Each row is a point on a landscape with many peaks, with its height.
From any point a climber steps to the highest of the 2 points nearest to it. It stops when none of these is higher. Distance is the straight distance between rows; heights are no part of it.
Befe: -4.46 0.36 1.64 3.16 0.76 -0.02 2.67 0.78 1.35 -0.94 2.97 -2.11 -0.56 0.47 0.08 -2.63 2.11 2.34 -2.39 -3.61 -0.34  height 4.45
nasu: -0.89 -0.76 3.03 0.12 -0.58 1.79 -1.25 -1.17 -0.58 -3.25 -2.49 -0.85 -1.25 3.09 -1.32 1.63 -1.77 -0.67 0.66 -2.11 0.13  height 2.60
nevun: 0.72 -2.27 1.85 -1.32 -2.62 -0.21 1.77 1.03 2.93 0.63 0.87 2.13 1.39 0.22 -2.48 -0.43 -1.78 -0.95 2.24 3.51 1.59  height 2.47
tato: -1.78 0.77 -1.71 -0.21 2.12 -1.58 -2.01 -1.70 -1.17 1.70 -2.42 -0.56 -0.74 -1.43 4.44 3.92 -2.04 0.46 -0.15 -1.06 -0.79  height 5.85
vagon: -1.96 -0.18 -0.64 0.38 1.03 -0.98 -0.31 -2.32 -0.64 2.29 -2.19 -0.56 -2.23 -1.50 3.11 1.76 -0.98 -2.10 -0.16 -1.78 0.60  height 5.80
solam: 1.34 2.20 -3.79 2.18 -0.83 1.57 -3.02 1.83 -1.11 0.84 -1.79 -0.51 0.91 -1.63 1.94 -0.62 3.49 -1.28 -1.31 1.99 -3.46  height 6.34
pora: 0.93 2.02 -0.34 -3.54 0.00 1.03 0.18 3.48 -0.44 0.05 -1.96 -0.97 -1.22 -1.75 -2.21 -0.97 -1.73 -1.82 2.24 1.79 0.94  height 4.89
Tek: -3.35 -0.59 3.67 0.47 1.46 1.91 2.98 -0.10 0.27 -5.02 2.50 1.78 1.50 1.26 -1.23 1.38 1.16 1.49 0.24 -1.17 -1.72  height 3.03
Fativ: -3.80 3.39 -2.00 -2.15 -0.61 -1.67 -2.02 0.26 -2.00 1.12 0.23 1.47 -0.95 -2.47 2.89 -1.07 -2.68 -0.93 -3.44 0.10 0.26  height 4.63
ved: -2.11 -0.79 3.72 -0.84 -1.51 1.55 0.00 -1.26 2.95 -1.95 -1.38 0.18 -0.80 1.74 -1.42 1.54 0.77 -2.46 0.91 -2.35 4.44  height 1.85
vemel: -1.14 -2.56 3.32 -0.65 -2.40 1.15 1.14 -0.19 3.23 -4.47 2.66 2.26 1.28 0.74 -1.38 0.85 -1.28 -0.18 0.74 -0.58 0.67  height 1.04
bolu: 2.19 0.12 -2.34 0.26 -0.81 -2.16 0.01 -1.67 -1.35 2.59 -3.27 -0.05 0.13 -0.19 2.45 3.49 -2.26 -2.03 1.18 2.27 0.18  height 6.37
vupa: 2.09 -1.56 0.04 0.88 -2.94 -0.58 1.79 0.72 -0.05 -1.23 -1.44 -0.92 -1.27 -2.06 -3.50 -5.95 0.67 -0.97 -2.59 -1.17 -0.54  height 5.79
buga: 1.13 -4.69 -0.32 2.43 -0.42 -1.33 2.82 0.82 1.30 -0.50 1.99 2.00 -1.89 -1.13 -4.20 -1.73 0.18 -0.49 -1.55 -2.48 -0.01  height 5.50
ret: 2.24 4.16 -2.38 -2.19 -0.56 -0.50 -1.29 -0.16 -2.19 -0.27 -1.10 -2.96 0.96 0.81 0.03 0.09 -0.38 -1.92 0.80 2.23 -0.22  height 6.11
dopi: 0.39 1.06 -0.80 -2.04 1.79 0.28 -0.59 0.75 0.75 4.96 -2.14 0.28 -1.19 -2.07 -1.23 0.18 2.96 -1.01 0.05 -0.14 3.61  height 2.06
bul: -0.35 0.37 -1.40 0.59 -2.60 -1.89 -0.33 -1.12 0.30 3.11 1.91 -0.12 0.57 0.10 1.40 -2.75 -0.83 0.12 -1.30 1.82 0.08  height 5.83
Nefar: 2.29 3.19 -0.44 -2.04 -0.03 0.89 0.60 1.66 -1.60 -2.79 -3.41 -3.58 -0.31 2.68 -2.50 0.40 -1.53 -3.03 2.37 1.15 1.36  height 5.64
Sos: -2.18 -0.32 1.02 0.90 -1.12 2.54 0.29 0.99 -0.31 -1.96 1.70 -0.92 0.06 -1.81 -0.43 -5.03 -1.14 0.73 -0.31 -0.70 -0.24  height 5.87
piz: -3.14 0.85 2.56 -2.08 2.31 1.09 -1.57 0.49 -1.63 -3.31 -0.79 -0.83 1.06 -0.69 2.60 1.69 -4.10 2.11 1.90 -1.85 -1.07  height 2.65
vila: -1.16 1.80 -1.58 -1.61 2.53 0.17 -3.89 1.26 -2.96 0.07 1.07 0.07 1.05 -1.76 4.03 0.30 -1.87 2.44 0.77 0.74 -2.02  height 5.53
gidu: -3.61 2.01 -0.84 -0.63 2.49 -1.33 -2.17 0.24 -0.05 3.57 1.68 0.28 0.38 -2.08 3.32 0.13 3.37 0.94 -1.73 -1.06 1.81  height 4.50
niz: -2.82 2.95 -1.60 -2.65 1.09 -0.44 -3.50 -0.15 -0.93 2.88 0.42 0.62 -0.03 -1.51 3.66 -0.32 0.23 0.26 -1.97 -0.74 0.02  height 4.55
bizet: -1.93 -1.33 1.81 1.51 1.90 2.19 1.01 -0.31 -1.82 -3.93 -0.01 0.69 -0.12 -0.04 1.09 1.60 -0.78 1.77 1.14 -1.88 -2.36  height 2.87
Sobo: 0.08 0.83 -0.08 -0.36 -2.29 1.45 0.93 2.01 -1.57 -1.55 0.14 -0.71 -0.18 -3.00 0.51 -5.28 -2.44 0.50 0.93 1.11 -1.36  height 5.07
gafen: -2.00 2.51 -0.89 -1.04 -2.49 -1.27 -2.36 -2.31 -1.96 -0.36 -2.56 -1.06 0.60 0.18 2.69 -0.57 -2.69 -0.69 -1.52 0.98 -1.34  height 4.86
vosuv: 0.57 -1.50 -1.70 2.70 -2.73 -1.90 -0.72 -1.21 1.70 3.10 1.43 -1.82 -0.56 1.39 1.93 -3.23 0.76 -0.16 -2.84 -0.10 -0.33  height 6.05
lelet: -1.91 1.44 1.60 -2.31 0.95 0.79 -0.58 0.09 -0.95 -0.41 -1.95 -0.35 -1.49 -1.58 0.99 0.97 -2.72 -2.55 1.08 -1.90 1.93  height 2.19
Zum: -1.40 -2.78 -0.07 2.96 1.44 -1.00 3.71 0.06 0.80 -3.64 5.04 2.26 0.39 -0.61 -1.71 0.98 -0.14 1.59 -1.29 -0.85 -3.25  height 5.63
sal: 0.77 -1.85 -0.66 0.79 -1.43 -0.30 1.24 0.69 -1.89 -1.98 -1.92 0.94 -1.65 -2.16 0.94 -1.98 -3.42 -2.31 2.04 0.06 -2.91  height 4.42
raba: 0.64 1.13 1.48 -4.51 -0.61 -0.76 -2.42 -0.54 1.39 1.86 2.16 -0.56 3.56 3.63 0.89 -1.18 -1.35 1.02 2.63 1.87 1.27  height 4.82
lub: -3.55 2.05 2.21 0.31 1.85 2.56 0.91 -0.01 -1.48 -1.36 1.17 -1.10 -0.31 0.23 0.56 -1.79 3.44 1.88 0.46 -1.40 -0.17  height 3.43
nup: -0.42 0.33 0.64 -0.81 2.69 0.79 -0.11 0.80 -0.77 -1.67 -3.91 -0.80 -2.18 0.36 0.44 3.38 -2.26 -2.99 2.46 -1.52 1.55  height 2.13
demat: 0.71 -2.61 1.70 -0.46 -0.28 0.07 0.69 -0.82 -0.13 -2.86 -0.46 1.63 0.69 2.29 -1.41 4.90 -3.14 2.24 1.41 -0.23 -1.07  height 0.51
Vaz: -0.68 -0.23 -1.06 2.61 -0.71 -1.21 0.94 0.12 2.72 1.59 3.48 -2.89 -0.63 0.42 0.32 -2.58 3.11 3.32 -3.24 -3.64 0.76  height 4.51
Bukot: 3.93 -0.67 -1.02 0.50 0.70 0.69 1.40 -0.68 -0.97 0.70 0.71 3.15 -1.30 1.60 -3.05 4.27 0.55 -0.59 0.88 2.06 -1.82  height 6.94
suna: -3.46 0.62 2.23 -2.24 -1.78 -0.11 -2.01 -1.56 0.46 -2.79 -3.37 -2.24 -0.08 1.00 0.69 0.54 -2.81 -2.01 0.94 -2.94 2.09  height 2.34
toko: -5.00 -0.21 1.56 2.06 1.79 -0.46 2.91 0.69 0.43 -0.73 1.61 -0.71 -0.05 -1.63 2.12 -0.47 1.27 0.71 -0.66 -2.44 0.01  height 4.27
vuz: 1.17 -2.56 -2.73 3.36 -1.82 -2.11 -0.19 -1.91 1.43 2.22 1.08 -0.31 -1.99 1.10 0.33 -0.27 1.88 -0.09 -2.44 0.62 -1.13  height 6.22
benu: 1.96 -2.39 -0.80 1.40 1.04 -0.05 1.46 -2.00 0.18 2.17 0.58 3.89 -1.55 1.87 -2.44 4.28 1.57 -0.80 0.54 1.42 0.23  height 6.76
guk: 0.90 -2.15 0.41 1.87 -1.96 0.07 0.92 -0.81 1.03 0.19 3.32 1.09 1.15 0.59 -1.61 -2.42 0.70 2.12 -0.32 1.72 -0.14  height 5.25
rudud: -2.17 -2.05 2.05 1.48 0.35 0.69 1.12 -2.50 -0.23 -0.57 0.20 1.98 -1.80 1.82 -0.30 2.66 1.41 -0.73 0.67 -2.90 0.31  height 1.69
lofav: 2.43 -0.07 -2.01 1.85 1.04 2.06 -1.57 2.55 1.74 0.77 0.71 -0.38 0.50 -2.21 -1.28 -3.73 4.35 3.24 -3.57 -0.83 -1.18  height 5.08
tik: -1.98 -2.23 -0.39 3.37 0.66 -0.79 2.38 -0.22 0.16 -2.22 3.59 1.42 0.14 -0.09 1.24 -0.12 -0.44 2.60 -1.09 -0.38 -2.63  height 5.26
tobid: -3.38 -0.82 2.29 1.23 -0.12 1.49 1.01 -2.60 0.35 0.08 -0.27 0.83 -0.97 2.20 -0.38 -1.00 2.89 -0.33 -0.54 -3.00 2.37  height 1.71
favu: 1.51 -3.35 -0.44 1.69 -0.47 -1.14 2.97 0.13 2.42 1.97 0.51 1.81 -1.68 -1.36 -3.68 -1.98 1.66 -1.55 -2.44 -1.03 1.47  height 5.62
nipid: 3.58 -1.60 -1.82 0.99 -1.56 -2.30 2.73 0.19 -1.10 0.90 -2.25 1.39 -1.13 -1.61 -0.78 0.78 1.01 -3.62 0.13 1.97 -0.61  height 6.38
tatog: -1.72 -1.70 2.37 0.78 1.97 1.84 2.96 -0.53 -0.81 -5.63 1.68 1.86 0.25 -0.13 -0.45 3.44 -0.12 2.32 0.53 -1.45 -3.72  height 2.92
nivo: 2.95 1.04 -2.03 0.37 1.42 1.95 -1.55 1.58 3.41 1.64 -2.07 -0.65 0.68 -3.42 -1.91 -4.17 4.10 1.48 -3.82 -1.18 0.17  height 4.96
Rado: -1.17 -0.56 1.10 -0.28 -0.41 -1.09 -0.65 -2.96 -0.20 0.72 -3.71 -0.32 -2.48 1.34 1.21 2.37 -1.13 -2.12 -0.13 -1.49 1.42  height 5.75
tikud: -2.39 3.01 0.27 -2.65 -0.46 -1.29 -1.92 -1.13 0.06 -0.21 -2.35 -1.37 -0.09 0.60 1.39 0.50 -3.12 -2.62 0.25 -1.48 2.19  height 2.27
ziv: -0.75 -3.14 1.33 1.90 1.34 0.06 3.84 1.92 0.24 -3.95 3.83 3.42 -0.63 -2.44 -2.61 -0.24 -0.27 0.03 0.66 -1.45 -1.88  height 6.17
Sof: 0.87 -0.80 -1.64 1.23 -2.28 -0.64 1.37 1.42 -1.37 -1.60 -0.64 -0.28 -0.84 -3.25 0.00 -3.89 -3.62 -1.42 -0.19 1.64 -1.71  height 4.66
vupib: 0.09 -0.72 -0.34 -0.21 -0.86 -1.64 0.09 -2.22 0.47 1.91 -1.60 0.96 0.61 0.82 1.85 2.72 -2.82 -1.42 1.19 2.14 0.24  height 6.21
ligek: -2.27 1.31 -1.05 0.18 2.83 -1.73 -2.39 0.83 1.96 4.09 3.13 -1.06 1.29 -2.47 2.21 -2.04 3.37 1.22 -3.35 -2.86 1.73  height 4.48
bosu: -0.03 -3.09 2.71 -0.03 -2.95 0.85 1.32 1.02 3.67 -1.50 2.37 2.72 1.50 0.05 -4.00 -1.07 -0.78 -0.49 0.17 1.09 1.35  height 1.70
Kaba: 0.37 0.13 -1.22 0.49 0.02 0.44 0.11 0.29 -2.34 -0.62 -2.83 0.04 -3.12 -1.71 1.51 -0.66 -1.10 -1.96 0.88 -0.46 -1.17  height 4.26
tagur: -0.79 1.93 -0.76 -0.06 2.94 0.80 -2.80 -0.22 -2.42 -0.11 -0.02 -0.61 0.31 0.02 3.74 0.98 0.63 1.88 1.01 -0.18 -0.97  height 5.78
naf: -1.43 -2.65 1.27 2.33 -1.26 -1.21 1.51 -2.49 2.99 1.99 2.89 1.14 -0.29 2.54 -0.86 -1.37 1.28 0.51 -1.56 -0.66 1.55  height 5.94
Roz: -4.68 -1.60 1.61 1.54 2.20 -0.69 2.51 -0.59 0.88 -0.80 1.36 0.87 0.58 -0.49 3.45 1.48 -0.98 0.90 0.45 -1.60 -0.28  height 4.15
dad: 1.01 -2.47 1.59 0.52 0.47 2.02 2.92 1.94 -0.95 -2.26 1.25 2.81 -1.02 -2.27 -2.71 -1.67 -0.13 0.21 0.89 -0.61 0.07  height 5.57
Nov: 1.62 -2.77 0.60 1.57 0.57 -0.34 2.90 1.90 1.76 -0.89 2.08 0.97 -1.00 -2.50 -4.86 -3.20 1.71 1.48 -3.31 -2.92 -0.35  height 5.72
vara: 1.52 -0.72 2.14 -2.10 -2.07 0.39 -0.32 0.76 2.31 1.02 2.42 1.37 3.14 0.52 -1.95 -1.31 -1.54 1.18 2.55 3.29 1.54  height 3.26
Nizap: -1.60 -2.74 2.43 -0.07 -0.75 0.69 -0.08 -1.22 2.09 -3.62 1.72 2.27 1.49 0.63 -1.10 3.05 -1.87 1.55 0.39 -0.22 -1.54  height 0.67
tomab: -1.07 -1.33 0.42 3.18 0.33 -0.52 3.29 0.30 2.53 -0.89 5.37 -1.05 0.40 1.01 -2.14 -1.12 2.59 3.16 -2.19 -0.96 -0.61  height 5.09
Vun: -0.98 0.08 0.65 -1.12 -0.21 0.56 0.01 -1.06 1.47 4.34 0.19 0.06 -0.53 -0.14 -0.49 -1.03 2.04 -0.36 1.16 0.95 3.88  height 2.03
doz: 1.79 -1.23 -0.36 3.03 -1.72 1.89 0.37 0.03 -0.88 -1.68 0.91 0.54 -0.90 0.75 -0.33 -5.08 0.14 1.67 -0.36 1.25 -2.79  height 4.08
Ladi: 0.54 1.84 -2.68 -1.01 1.97 -0.94 -3.20 -0.37 -1.34 1.68 -1.16 -0.30 0.20 0.15 3.95 3.05 0.32 -0.05 0.88 1.08 -1.50  height 5.92
gup: 2.20 4.11 -3.92 0.43 -2.18 0.52 -1.77 0.36 -1.25 1.19 -2.98 -0.75 0.88 -1.72 1.19 -1.58 3.69 -2.57 -1.57 2.61 -0.76  height 6.44
Sesar: 2.02 -0.36 -0.63 -0.16 2.15 0.59 -2.46 -0.71 -1.46 -0.35 -2.05 -1.04 -0.32 4.16 -0.50 3.19 0.35 0.93 0.60 0.97 -0.77  height 2.32
bupe: 1.87 -1.89 -1.54 3.21 1.59 0.55 0.47 -0.78 -0.08 1.61 0.90 2.80 -1.45 0.32 0.19 2.74 3.54 0.10 -0.45 0.94 -1.10  height 6.60
vefib: 0.12 -0.50 -0.75 -0.80 1.91 -2.06 -1.06 -0.83 0.25 2.59 3.87 0.53 2.69 0.84 3.81 1.08 0.84 1.98 0.75 1.28 -0.27  height 3.65
Dev: 4.09 -0.14 -1.91 1.05 0.01 1.41 -1.19 2.43 -1.46 0.05 -1.16 0.74 -0.08 -1.63 -0.13 0.29 2.50 0.07 0.92 1.82 -1.47  height 6.39
monal: 0.89 2.38 -2.47 0.79 1.41 0.72 -4.47 2.24 -2.00 0.47 0.08 0.02 2.11 -1.66 3.56 -0.64 2.07 0.44 -0.28 1.39 -3.60  height 6.15
bipo: 1.39 5.01 -1.74 -5.37 0.91 -2.16 -1.98 1.96 -1.35 1.81 -0.50 -0.45 0.79 -1.34 -0.02 0.72 -2.34 -2.34 0.35 2.23 1.58  height 4.41
kirur: 1.32 3.09 -2.22 1.41 0.76 2.06 -3.19 1.88 0.79 1.01 -3.46 -0.57 -0.23 -2.94 -1.15 -3.77 5.15 0.19 -4.01 -0.39 -1.04  height 4.92
vede: 0.09 0.56 0.58 -1.41 -4.14 -0.24 -0.15 -2.28 -1.09 -1.54 -2.44 -2.09 1.63 1.58 2.28 -1.00 -3.59 -0.73 -0.14 0.88 -1.48  height 5.11
zer: 1.12 -0.73 -0.48 1.76 -1.82 0.71 -0.59 0.23 -0.62 0.22 2.31 -0.22 0.30 0.88 -0.05 -2.53 1.43 2.99 -0.14 1.51 -1.93  height 4.57
Gure: 1.23 3.26 -1.58 -3.51 0.63 -0.74 0.48 2.04 -0.70 1.55 -1.05 -1.13 0.68 -2.35 -0.42 0.85 -2.37 -1.85 2.22 2.38 1.52  height 4.56
Gotok: 1.17 -0.04 -1.91 0.13 -2.38 -1.18 2.18 -0.49 -0.94 0.72 -2.58 -0.72 -1.44 -1.81 -0.73 -1.73 -0.29 -3.58 -0.63 1.46 0.44  height 6.26
Vifad: 2.52 0.15 -0.46 0.98 -2.11 0.42 0.22 -2.47 -3.01 -2.52 -2.68 -1.22 -1.58 2.95 0.11 -1.16 1.06 -1.08 -0.65 0.70 -2.70  height 3.69
kuvo: -1.15 -1.49 1.48 1.60 -0.63 1.88 1.95 3.24 0.31 -3.30 1.82 -0.62 -0.31 -3.13 -1.82 -4.42 -0.49 1.51 -1.23 -2.42 -0.21  height 7.02
pes: 1.77 -1.14 -0.35 -0.67 1.00 -0.22 -1.74 -1.48 0.02 -1.63 -2.95 -2.19 -1.10 5.27 -2.77 2.74 -0.76 0.25 0.48 -0.31 0.53  height 2.37
fima: -2.03 -2.31 1.23 2.98 -0.97 -1.43 2.53 -2.42 3.19 -0.32 4.58 1.39 0.78 1.85 -2.36 -0.46 0.87 1.37 -2.33 -0.66 -0.43  height 5.61
dudi: 1.82 -2.05 0.98 -0.14 -1.59 0.99 2.28 1.57 -0.94 -0.80 -0.99 1.53 -1.08 -2.45 -3.51 -4.08 0.27 -0.47 -0.04 -0.54 -0.38  height 5.41
vonat: -1.27 1.16 -1.82 1.76 1.21 -2.20 -1.17 1.12 3.33 3.53 3.98 -2.94 0.90 -0.80 1.94 -1.38 5.00 3.53 -3.80 -3.14 0.79  height 4.44
lal: -0.06 2.33 -0.91 -2.90 1.70 -0.17 -2.25 1.50 -2.50 0.45 1.15 0.04 2.06 -2.19 1.89 0.55 -2.78 1.36 2.66 1.80 -1.14  height 5.10
Zoz: 0.65 4.07 -2.81 -1.11 1.52 -0.40 -5.54 1.45 -2.56 0.86 -0.50 0.25 1.19 0.10 3.96 2.62 1.60 -0.42 0.44 0.47 -2.63  height 6.00
mos: -0.05 -2.83 1.15 -0.01 1.05 -1.30 1.31 -2.05 1.38 0.81 1.02 1.47 1.94 1.15 2.24 4.36 -2.61 2.10 1.85 0.11 0.01  height 3.92
zono: 1.50 1.18 0.63 -1.46 -0.63 1.40 1.09 0.52 -1.26 -1.55 -1.77 -1.15 -1.93 0.38 -2.19 0.03 -0.93 -2.39 2.67 0.00 0.60  height 5.34
Mevo: 2.12 0.95 -1.57 1.25 1.30 2.82 -1.84 2.66 -0.21 0.29 1.27 -0.24 0.74 -3.29 -0.25 -2.81 2.97 3.35 -0.97 0.42 -2.63  height 5.49
zozi: -2.00 -0.24 1.90 -0.54 0.66 2.51 0.18 0.42 -1.57 -4.23 -1.81 -0.25 -0.11 -0.19 1.62 1.39 -3.70 0.96 1.15 -2.03 -1.56  height 2.78
Vupod: -0.33 -2.32 1.64 0.45 -2.16 -0.36 0.59 -2.07 1.99 2.25 0.89 2.37 -0.72 2.76 -2.05 -0.80 1.84 -0.57 -0.59 0.46 1.78  height 6.16
mobif: 2.26 4.42 -2.35 -1.15 -2.22 -1.50 -0.59 -0.63 -1.34 1.16 -1.53 -1.63 1.61 0.77 0.75 -1.02 1.37 -1.69 -0.98 3.54 0.12  height 6.33
kef: 0.53 -0.15 0.00 2.08 -2.63 0.70 -0.12 -1.58 -1.43 -1.17 -1.51 -1.13 -1.20 2.26 1.30 -3.97 0.02 0.23 -0.49 0.35 -2.27  height 3.82
Disop: -3.72 -1.72 4.09 0.94 -1.43 1.46 0.53 -1.13 2.68 -1.66 0.85 1.34 -0.70 0.20 -0.75 -0.68 2.24 -1.39 0.09 -2.68 2.53  height 1.76
mupab: 3.93 -0.72 -3.14 0.28 -0.35 -1.33 1.26 -0.41 -0.17 1.84 -1.28 0.59 -1.06 0.77 0.41 3.16 0.23 -2.20 0.46 2.63 -0.36  height 6.49
Nak: -1.26 0.49 0.68 2.34 0.76 0.14 2.12 1.93 1.58 0.07 4.58 -1.91 -0.14 0.52 -1.65 -2.29 4.23 4.23 -3.44 -2.85 -0.31  height 4.72
let: 1.44 2.03 -2.86 -1.23 0.52 0.37 -1.19 3.43 -1.00 1.99 -1.96 0.62 -0.32 -5.54 0.46 -0.90 0.03 -0.96 -1.59 1.82 -0.73  height 4.09
Gibis: 0.85 0.10 -0.18 -1.17 3.47 0.97 0.70 1.42 -2.34 -0.27 -2.53 0.15 -3.16 -1.86 -0.91 3.44 -2.63 -1.89 2.91 -0.83 1.30  height 2.11
Tam: -0.57 -0.32 1.66 -1.25 -1.47 -1.46 0.33 -0.39 2.84 3.25 -0.47 0.71 -0.16 0.65 -1.04 0.20 -0.14 -2.82 1.08 0.34 4.37  height 1.98
Penag: 0.08 0.65 0.84 -2.89 1.15 0.20 -0.90 0.83 0.00 -1.08 1.67 -0.46 1.56 -0.21 0.76 1.03 -3.99 1.63 2.77 1.63 0.48  height 4.32
Tesap: 0.78 -2.54 -0.60 1.79 0.19 0.92 1.38 0.27 0.92 2.97 0.15 1.19 -0.89 -0.23 -3.10 -2.66 4.06 0.65 -1.93 -0.79 1.30  height 5.77
disib: 0.21 1.85 -1.17 -1.54 4.69 0.66 -0.21 1.78 -1.52 2.27 -1.70 0.16 -2.43 -2.19 -0.89 3.18 0.19 -1.06 2.39 -0.45 1.88  height 2.09
Gipo: 0.58 -0.20 2.71 -1.14 -0.22 0.74 -0.74 -0.68 0.87 -2.65 -2.61 -1.77 -0.80 4.83 -3.48 2.37 -0.53 -1.22 0.53 -0.75 1.98  height 2.45
favo: -1.43 -2.00 0.40 0.65 2.26 -0.71 1.53 -0.94 1.07 1.24 1.13 1.40 0.59 -0.59 2.28 1.94 -0.62 1.17 1.37 -0.38 0.54  height 4.04
Bonud: -0.76 -0.58 2.57 -2.00 -1.59 -0.38 -1.00 0.00 2.83 0.15 2.36 0.32 3.86 1.82 0.94 -1.20 -0.93 2.21 1.60 1.45 1.96  height 4.14
Toz: 2.28 4.12 -1.70 -2.48 -0.16 -0.16 0.18 1.26 -2.78 -2.90 -2.16 -4.45 0.71 0.73 -0.73 0.39 -2.88 -3.10 1.02 2.12 1.07  height 5.84
dazek: -2.52 0.07 2.86 0.60 2.00 2.57 2.92 1.62 -0.16 -2.28 3.30 0.35 0.53 0.52 -1.31 -0.51 2.40 2.33 0.65 -1.04 -0.44  height 3.24
Mup: 1.48 -0.42 1.50 -3.08 0.86 0.30 -0.60 2.32 2.12 -0.19 1.04 0.35 1.53 0.51 -2.06 2.42 -3.52 -0.05 3.57 2.34 2.28  height 4.83
pum: -0.30 -0.45 1.22 -2.73 3.28 -2.37 -2.16 -1.86 0.36 3.28 2.91 -0.53 2.93 1.63 3.68 3.12 0.65 1.64 1.81 -0.39 0.12  height 3.74
Domob: 1.68 -0.74 0.93 -2.44 0.35 -2.62 -0.81 0.98 2.42 1.04 -1.15 0.34 0.89 2.33 -1.95 3.49 -3.73 -1.46 2.77 1.32 2.93  height 5.71
Gata: 1.27 -0.30 -0.32 1.48 -2.06 0.12 0.90 -1.64 0.87 2.79 0.69 0.93 -0.75 2.40 -2.50 -1.75 4.33 -0.34 -1.45 0.79 1.32  height 5.93
fimis: 1.96 0.95 -1.20 0.61 -3.82 -1.51 2.32 -0.68 -0.93 0.08 -1.34 -2.19 -0.04 -2.09 -1.32 -5.55 0.25 -2.58 -1.87 0.28 -0.13  height 6.07
punu: -0.24 -1.69 -0.65 0.75 1.59 -0.90 0.52 0.83 1.00 1.98 4.87 0.16 2.31 -1.22 1.72 -0.98 0.89 3.60 0.02 1.47 -0.19  height 3.39
lam: -2.93 0.16 3.43 -0.94 0.33 1.94 -1.83 -0.64 -0.04 -3.24 -2.02 -2.22 0.10 1.75 -0.20 3.06 -0.80 -0.41 1.28 -3.09 2.35  height 2.46
besul: 2.71 1.48 -2.12 -0.12 1.60 2.80 -2.18 3.20 -0.31 0.59 -1.05 0.25 0.74 -2.50 -0.52 -0.34 2.99 1.94 -0.23 1.58 -1.86  height 5.98
Nesa: -0.69 -0.33 2.75 -1.80 -1.56 -0.43 -0.52 -1.14 3.51 0.60 -0.88 -0.33 1.10 2.96 -1.60 1.07 -0.92 -2.29 1.53 -0.49 4.30  height 1.93
Fegoz: 0.93 -2.04 0.15 1.62 0.83 1.30 2.62 2.99 1.20 -0.96 2.21 -0.80 -0.61 -2.55 -2.43 -3.97 0.04 3.12 -1.51 -2.90 -0.05  height 6.12
tiv: 1.83 1.58 -0.19 -1.51 -1.78 -1.83 -0.71 -2.10 -1.39 -1.44 -4.15 -3.01 1.03 2.95 1.48 0.90 -2.91 -0.31 0.59 1.10 -1.00  height 5.40
vamuv: -0.48 2.38 -2.85 -0.44 1.06 0.62 -0.76 1.61 -2.09 1.05 -1.79 0.32 -1.96 -4.39 1.85 0.15 -0.53 -1.24 -0.76 0.03 -1.33  height 4.17
gadu: -2.20 2.76 -1.18 -0.93 -1.49 -2.21 -1.48 -0.59 -1.41 0.18 -1.36 0.43 -0.68 -2.85 4.22 0.21 -4.27 -0.49 -2.12 0.97 -0.81  height 4.74
Ren: -0.06 -0.98 2.24 -2.13 1.67 -2.35 -0.37 -2.05 0.56 1.35 1.63 -0.26 3.47 3.12 1.75 5.12 -0.68 2.27 0.68 -0.33 -0.20  height 3.80
Dege: 4.12 -0.22 -2.13 1.80 0.18 1.21 0.84 1.44 -1.79 -0.53 -0.71 2.01 -1.37 0.40 -1.58 2.01 2.25 -1.28 0.62 2.16 -2.54  height 6.70
kitis: -1.00 -0.29 0.45 2.51 -0.35 2.11 -1.05 -1.91 -1.81 -1.34 -1.30 -0.35 -1.13 1.07 0.93 -1.26 0.29 0.15 -0.32 -1.38 -1.91  height 3.68
baz: 1.49 -0.78 -0.07 0.69 0.76 0.62 0.06 -2.26 -0.51 -1.62 0.69 1.63 0.45 3.96 -2.49 5.62 -0.65 2.20 0.46 0.60 -2.08  height 0.46
Revo: 1.02 2.41 -0.94 -2.27 2.76 0.35 -1.52 2.46 -0.75 4.18 -1.17 0.00 -0.89 -1.50 -1.21 2.64 3.13 -0.18 1.47 0.37 2.97  height 2.08
pila: -0.59 2.39 -0.65 -1.88 -1.18 -2.17 -1.31 -0.64 0.09 2.24 0.81 -0.20 2.39 -0.70 2.01 -1.40 -2.06 -0.28 0.11 2.52 1.27  height 5.59
dud: 0.56 0.12 0.18 -0.88 -2.26 -1.17 0.12 -2.41 -1.03 -1.74 -4.90 -3.40 0.69 2.71 -0.58 1.44 -3.18 -2.97 0.51 -0.62 1.12  height 5.58
duvi: -2.12 1.33 2.32 0.53 0.55 2.75 -0.84 -1.37 -1.67 -0.89 0.59 -0.86 -0.53 1.78 1.90 -2.05 1.09 2.22 -0.50 -1.83 -0.47  height 3.56
rupi: 0.51 0.11 0.02 0.49 -1.54 -0.93 0.42 -2.68 -2.48 -0.69 -4.71 -1.27 -1.99 3.22 -0.47 1.73 -0.35 -3.34 0.39 -0.71 0.51  height 5.69
Kug: 1.05 2.67 0.25 -4.44 -1.16 -1.84 -1.42 -0.19 0.16 2.24 0.84 -1.56 1.95 1.43 0.01 -2.08 -0.29 -0.68 1.26 1.76 2.67  height 5.32
todez: 1.01 -1.22 0.74 -1.00 -0.97 -2.48 0.45 -1.21 1.05 0.49 -2.50 0.05 0.68 2.36 -1.24 3.80 -3.10 -2.19 1.13 1.67 1.48  height 5.99
Lifim: 2.53 -2.37 -3.61 4.60 0.36 -0.71 0.25 -0.75 1.08 1.25 2.06 1.83 -0.42 0.92 0.68 1.58 3.07 0.91 -1.77 1.25 -1.89  height 6.46

Where does a climber stop that starts at each point below?
vamuv => kuvo
mos => Vupod
gidu => gup
Revo => nasu
vonat => Vupod
tobid => nasu
Gure => gup
rupi => gup
Nizap => Bukot
Kug => Bukot
rudud => nasu
zozi => kef
Penag => gup

Call two points neighbours if one is among the 2 nearest of the other. Go from one point of each pair to the other, from neighbour to neighbour, staying as high as possible. Name the lowest point that can't be avoided.
nasu and ziv => baz
mupab and gup => Penag
gup and Bukot => let
kuvo and Vupod => buga
gup and kuvo => vonat
mupab and ziv => dudi
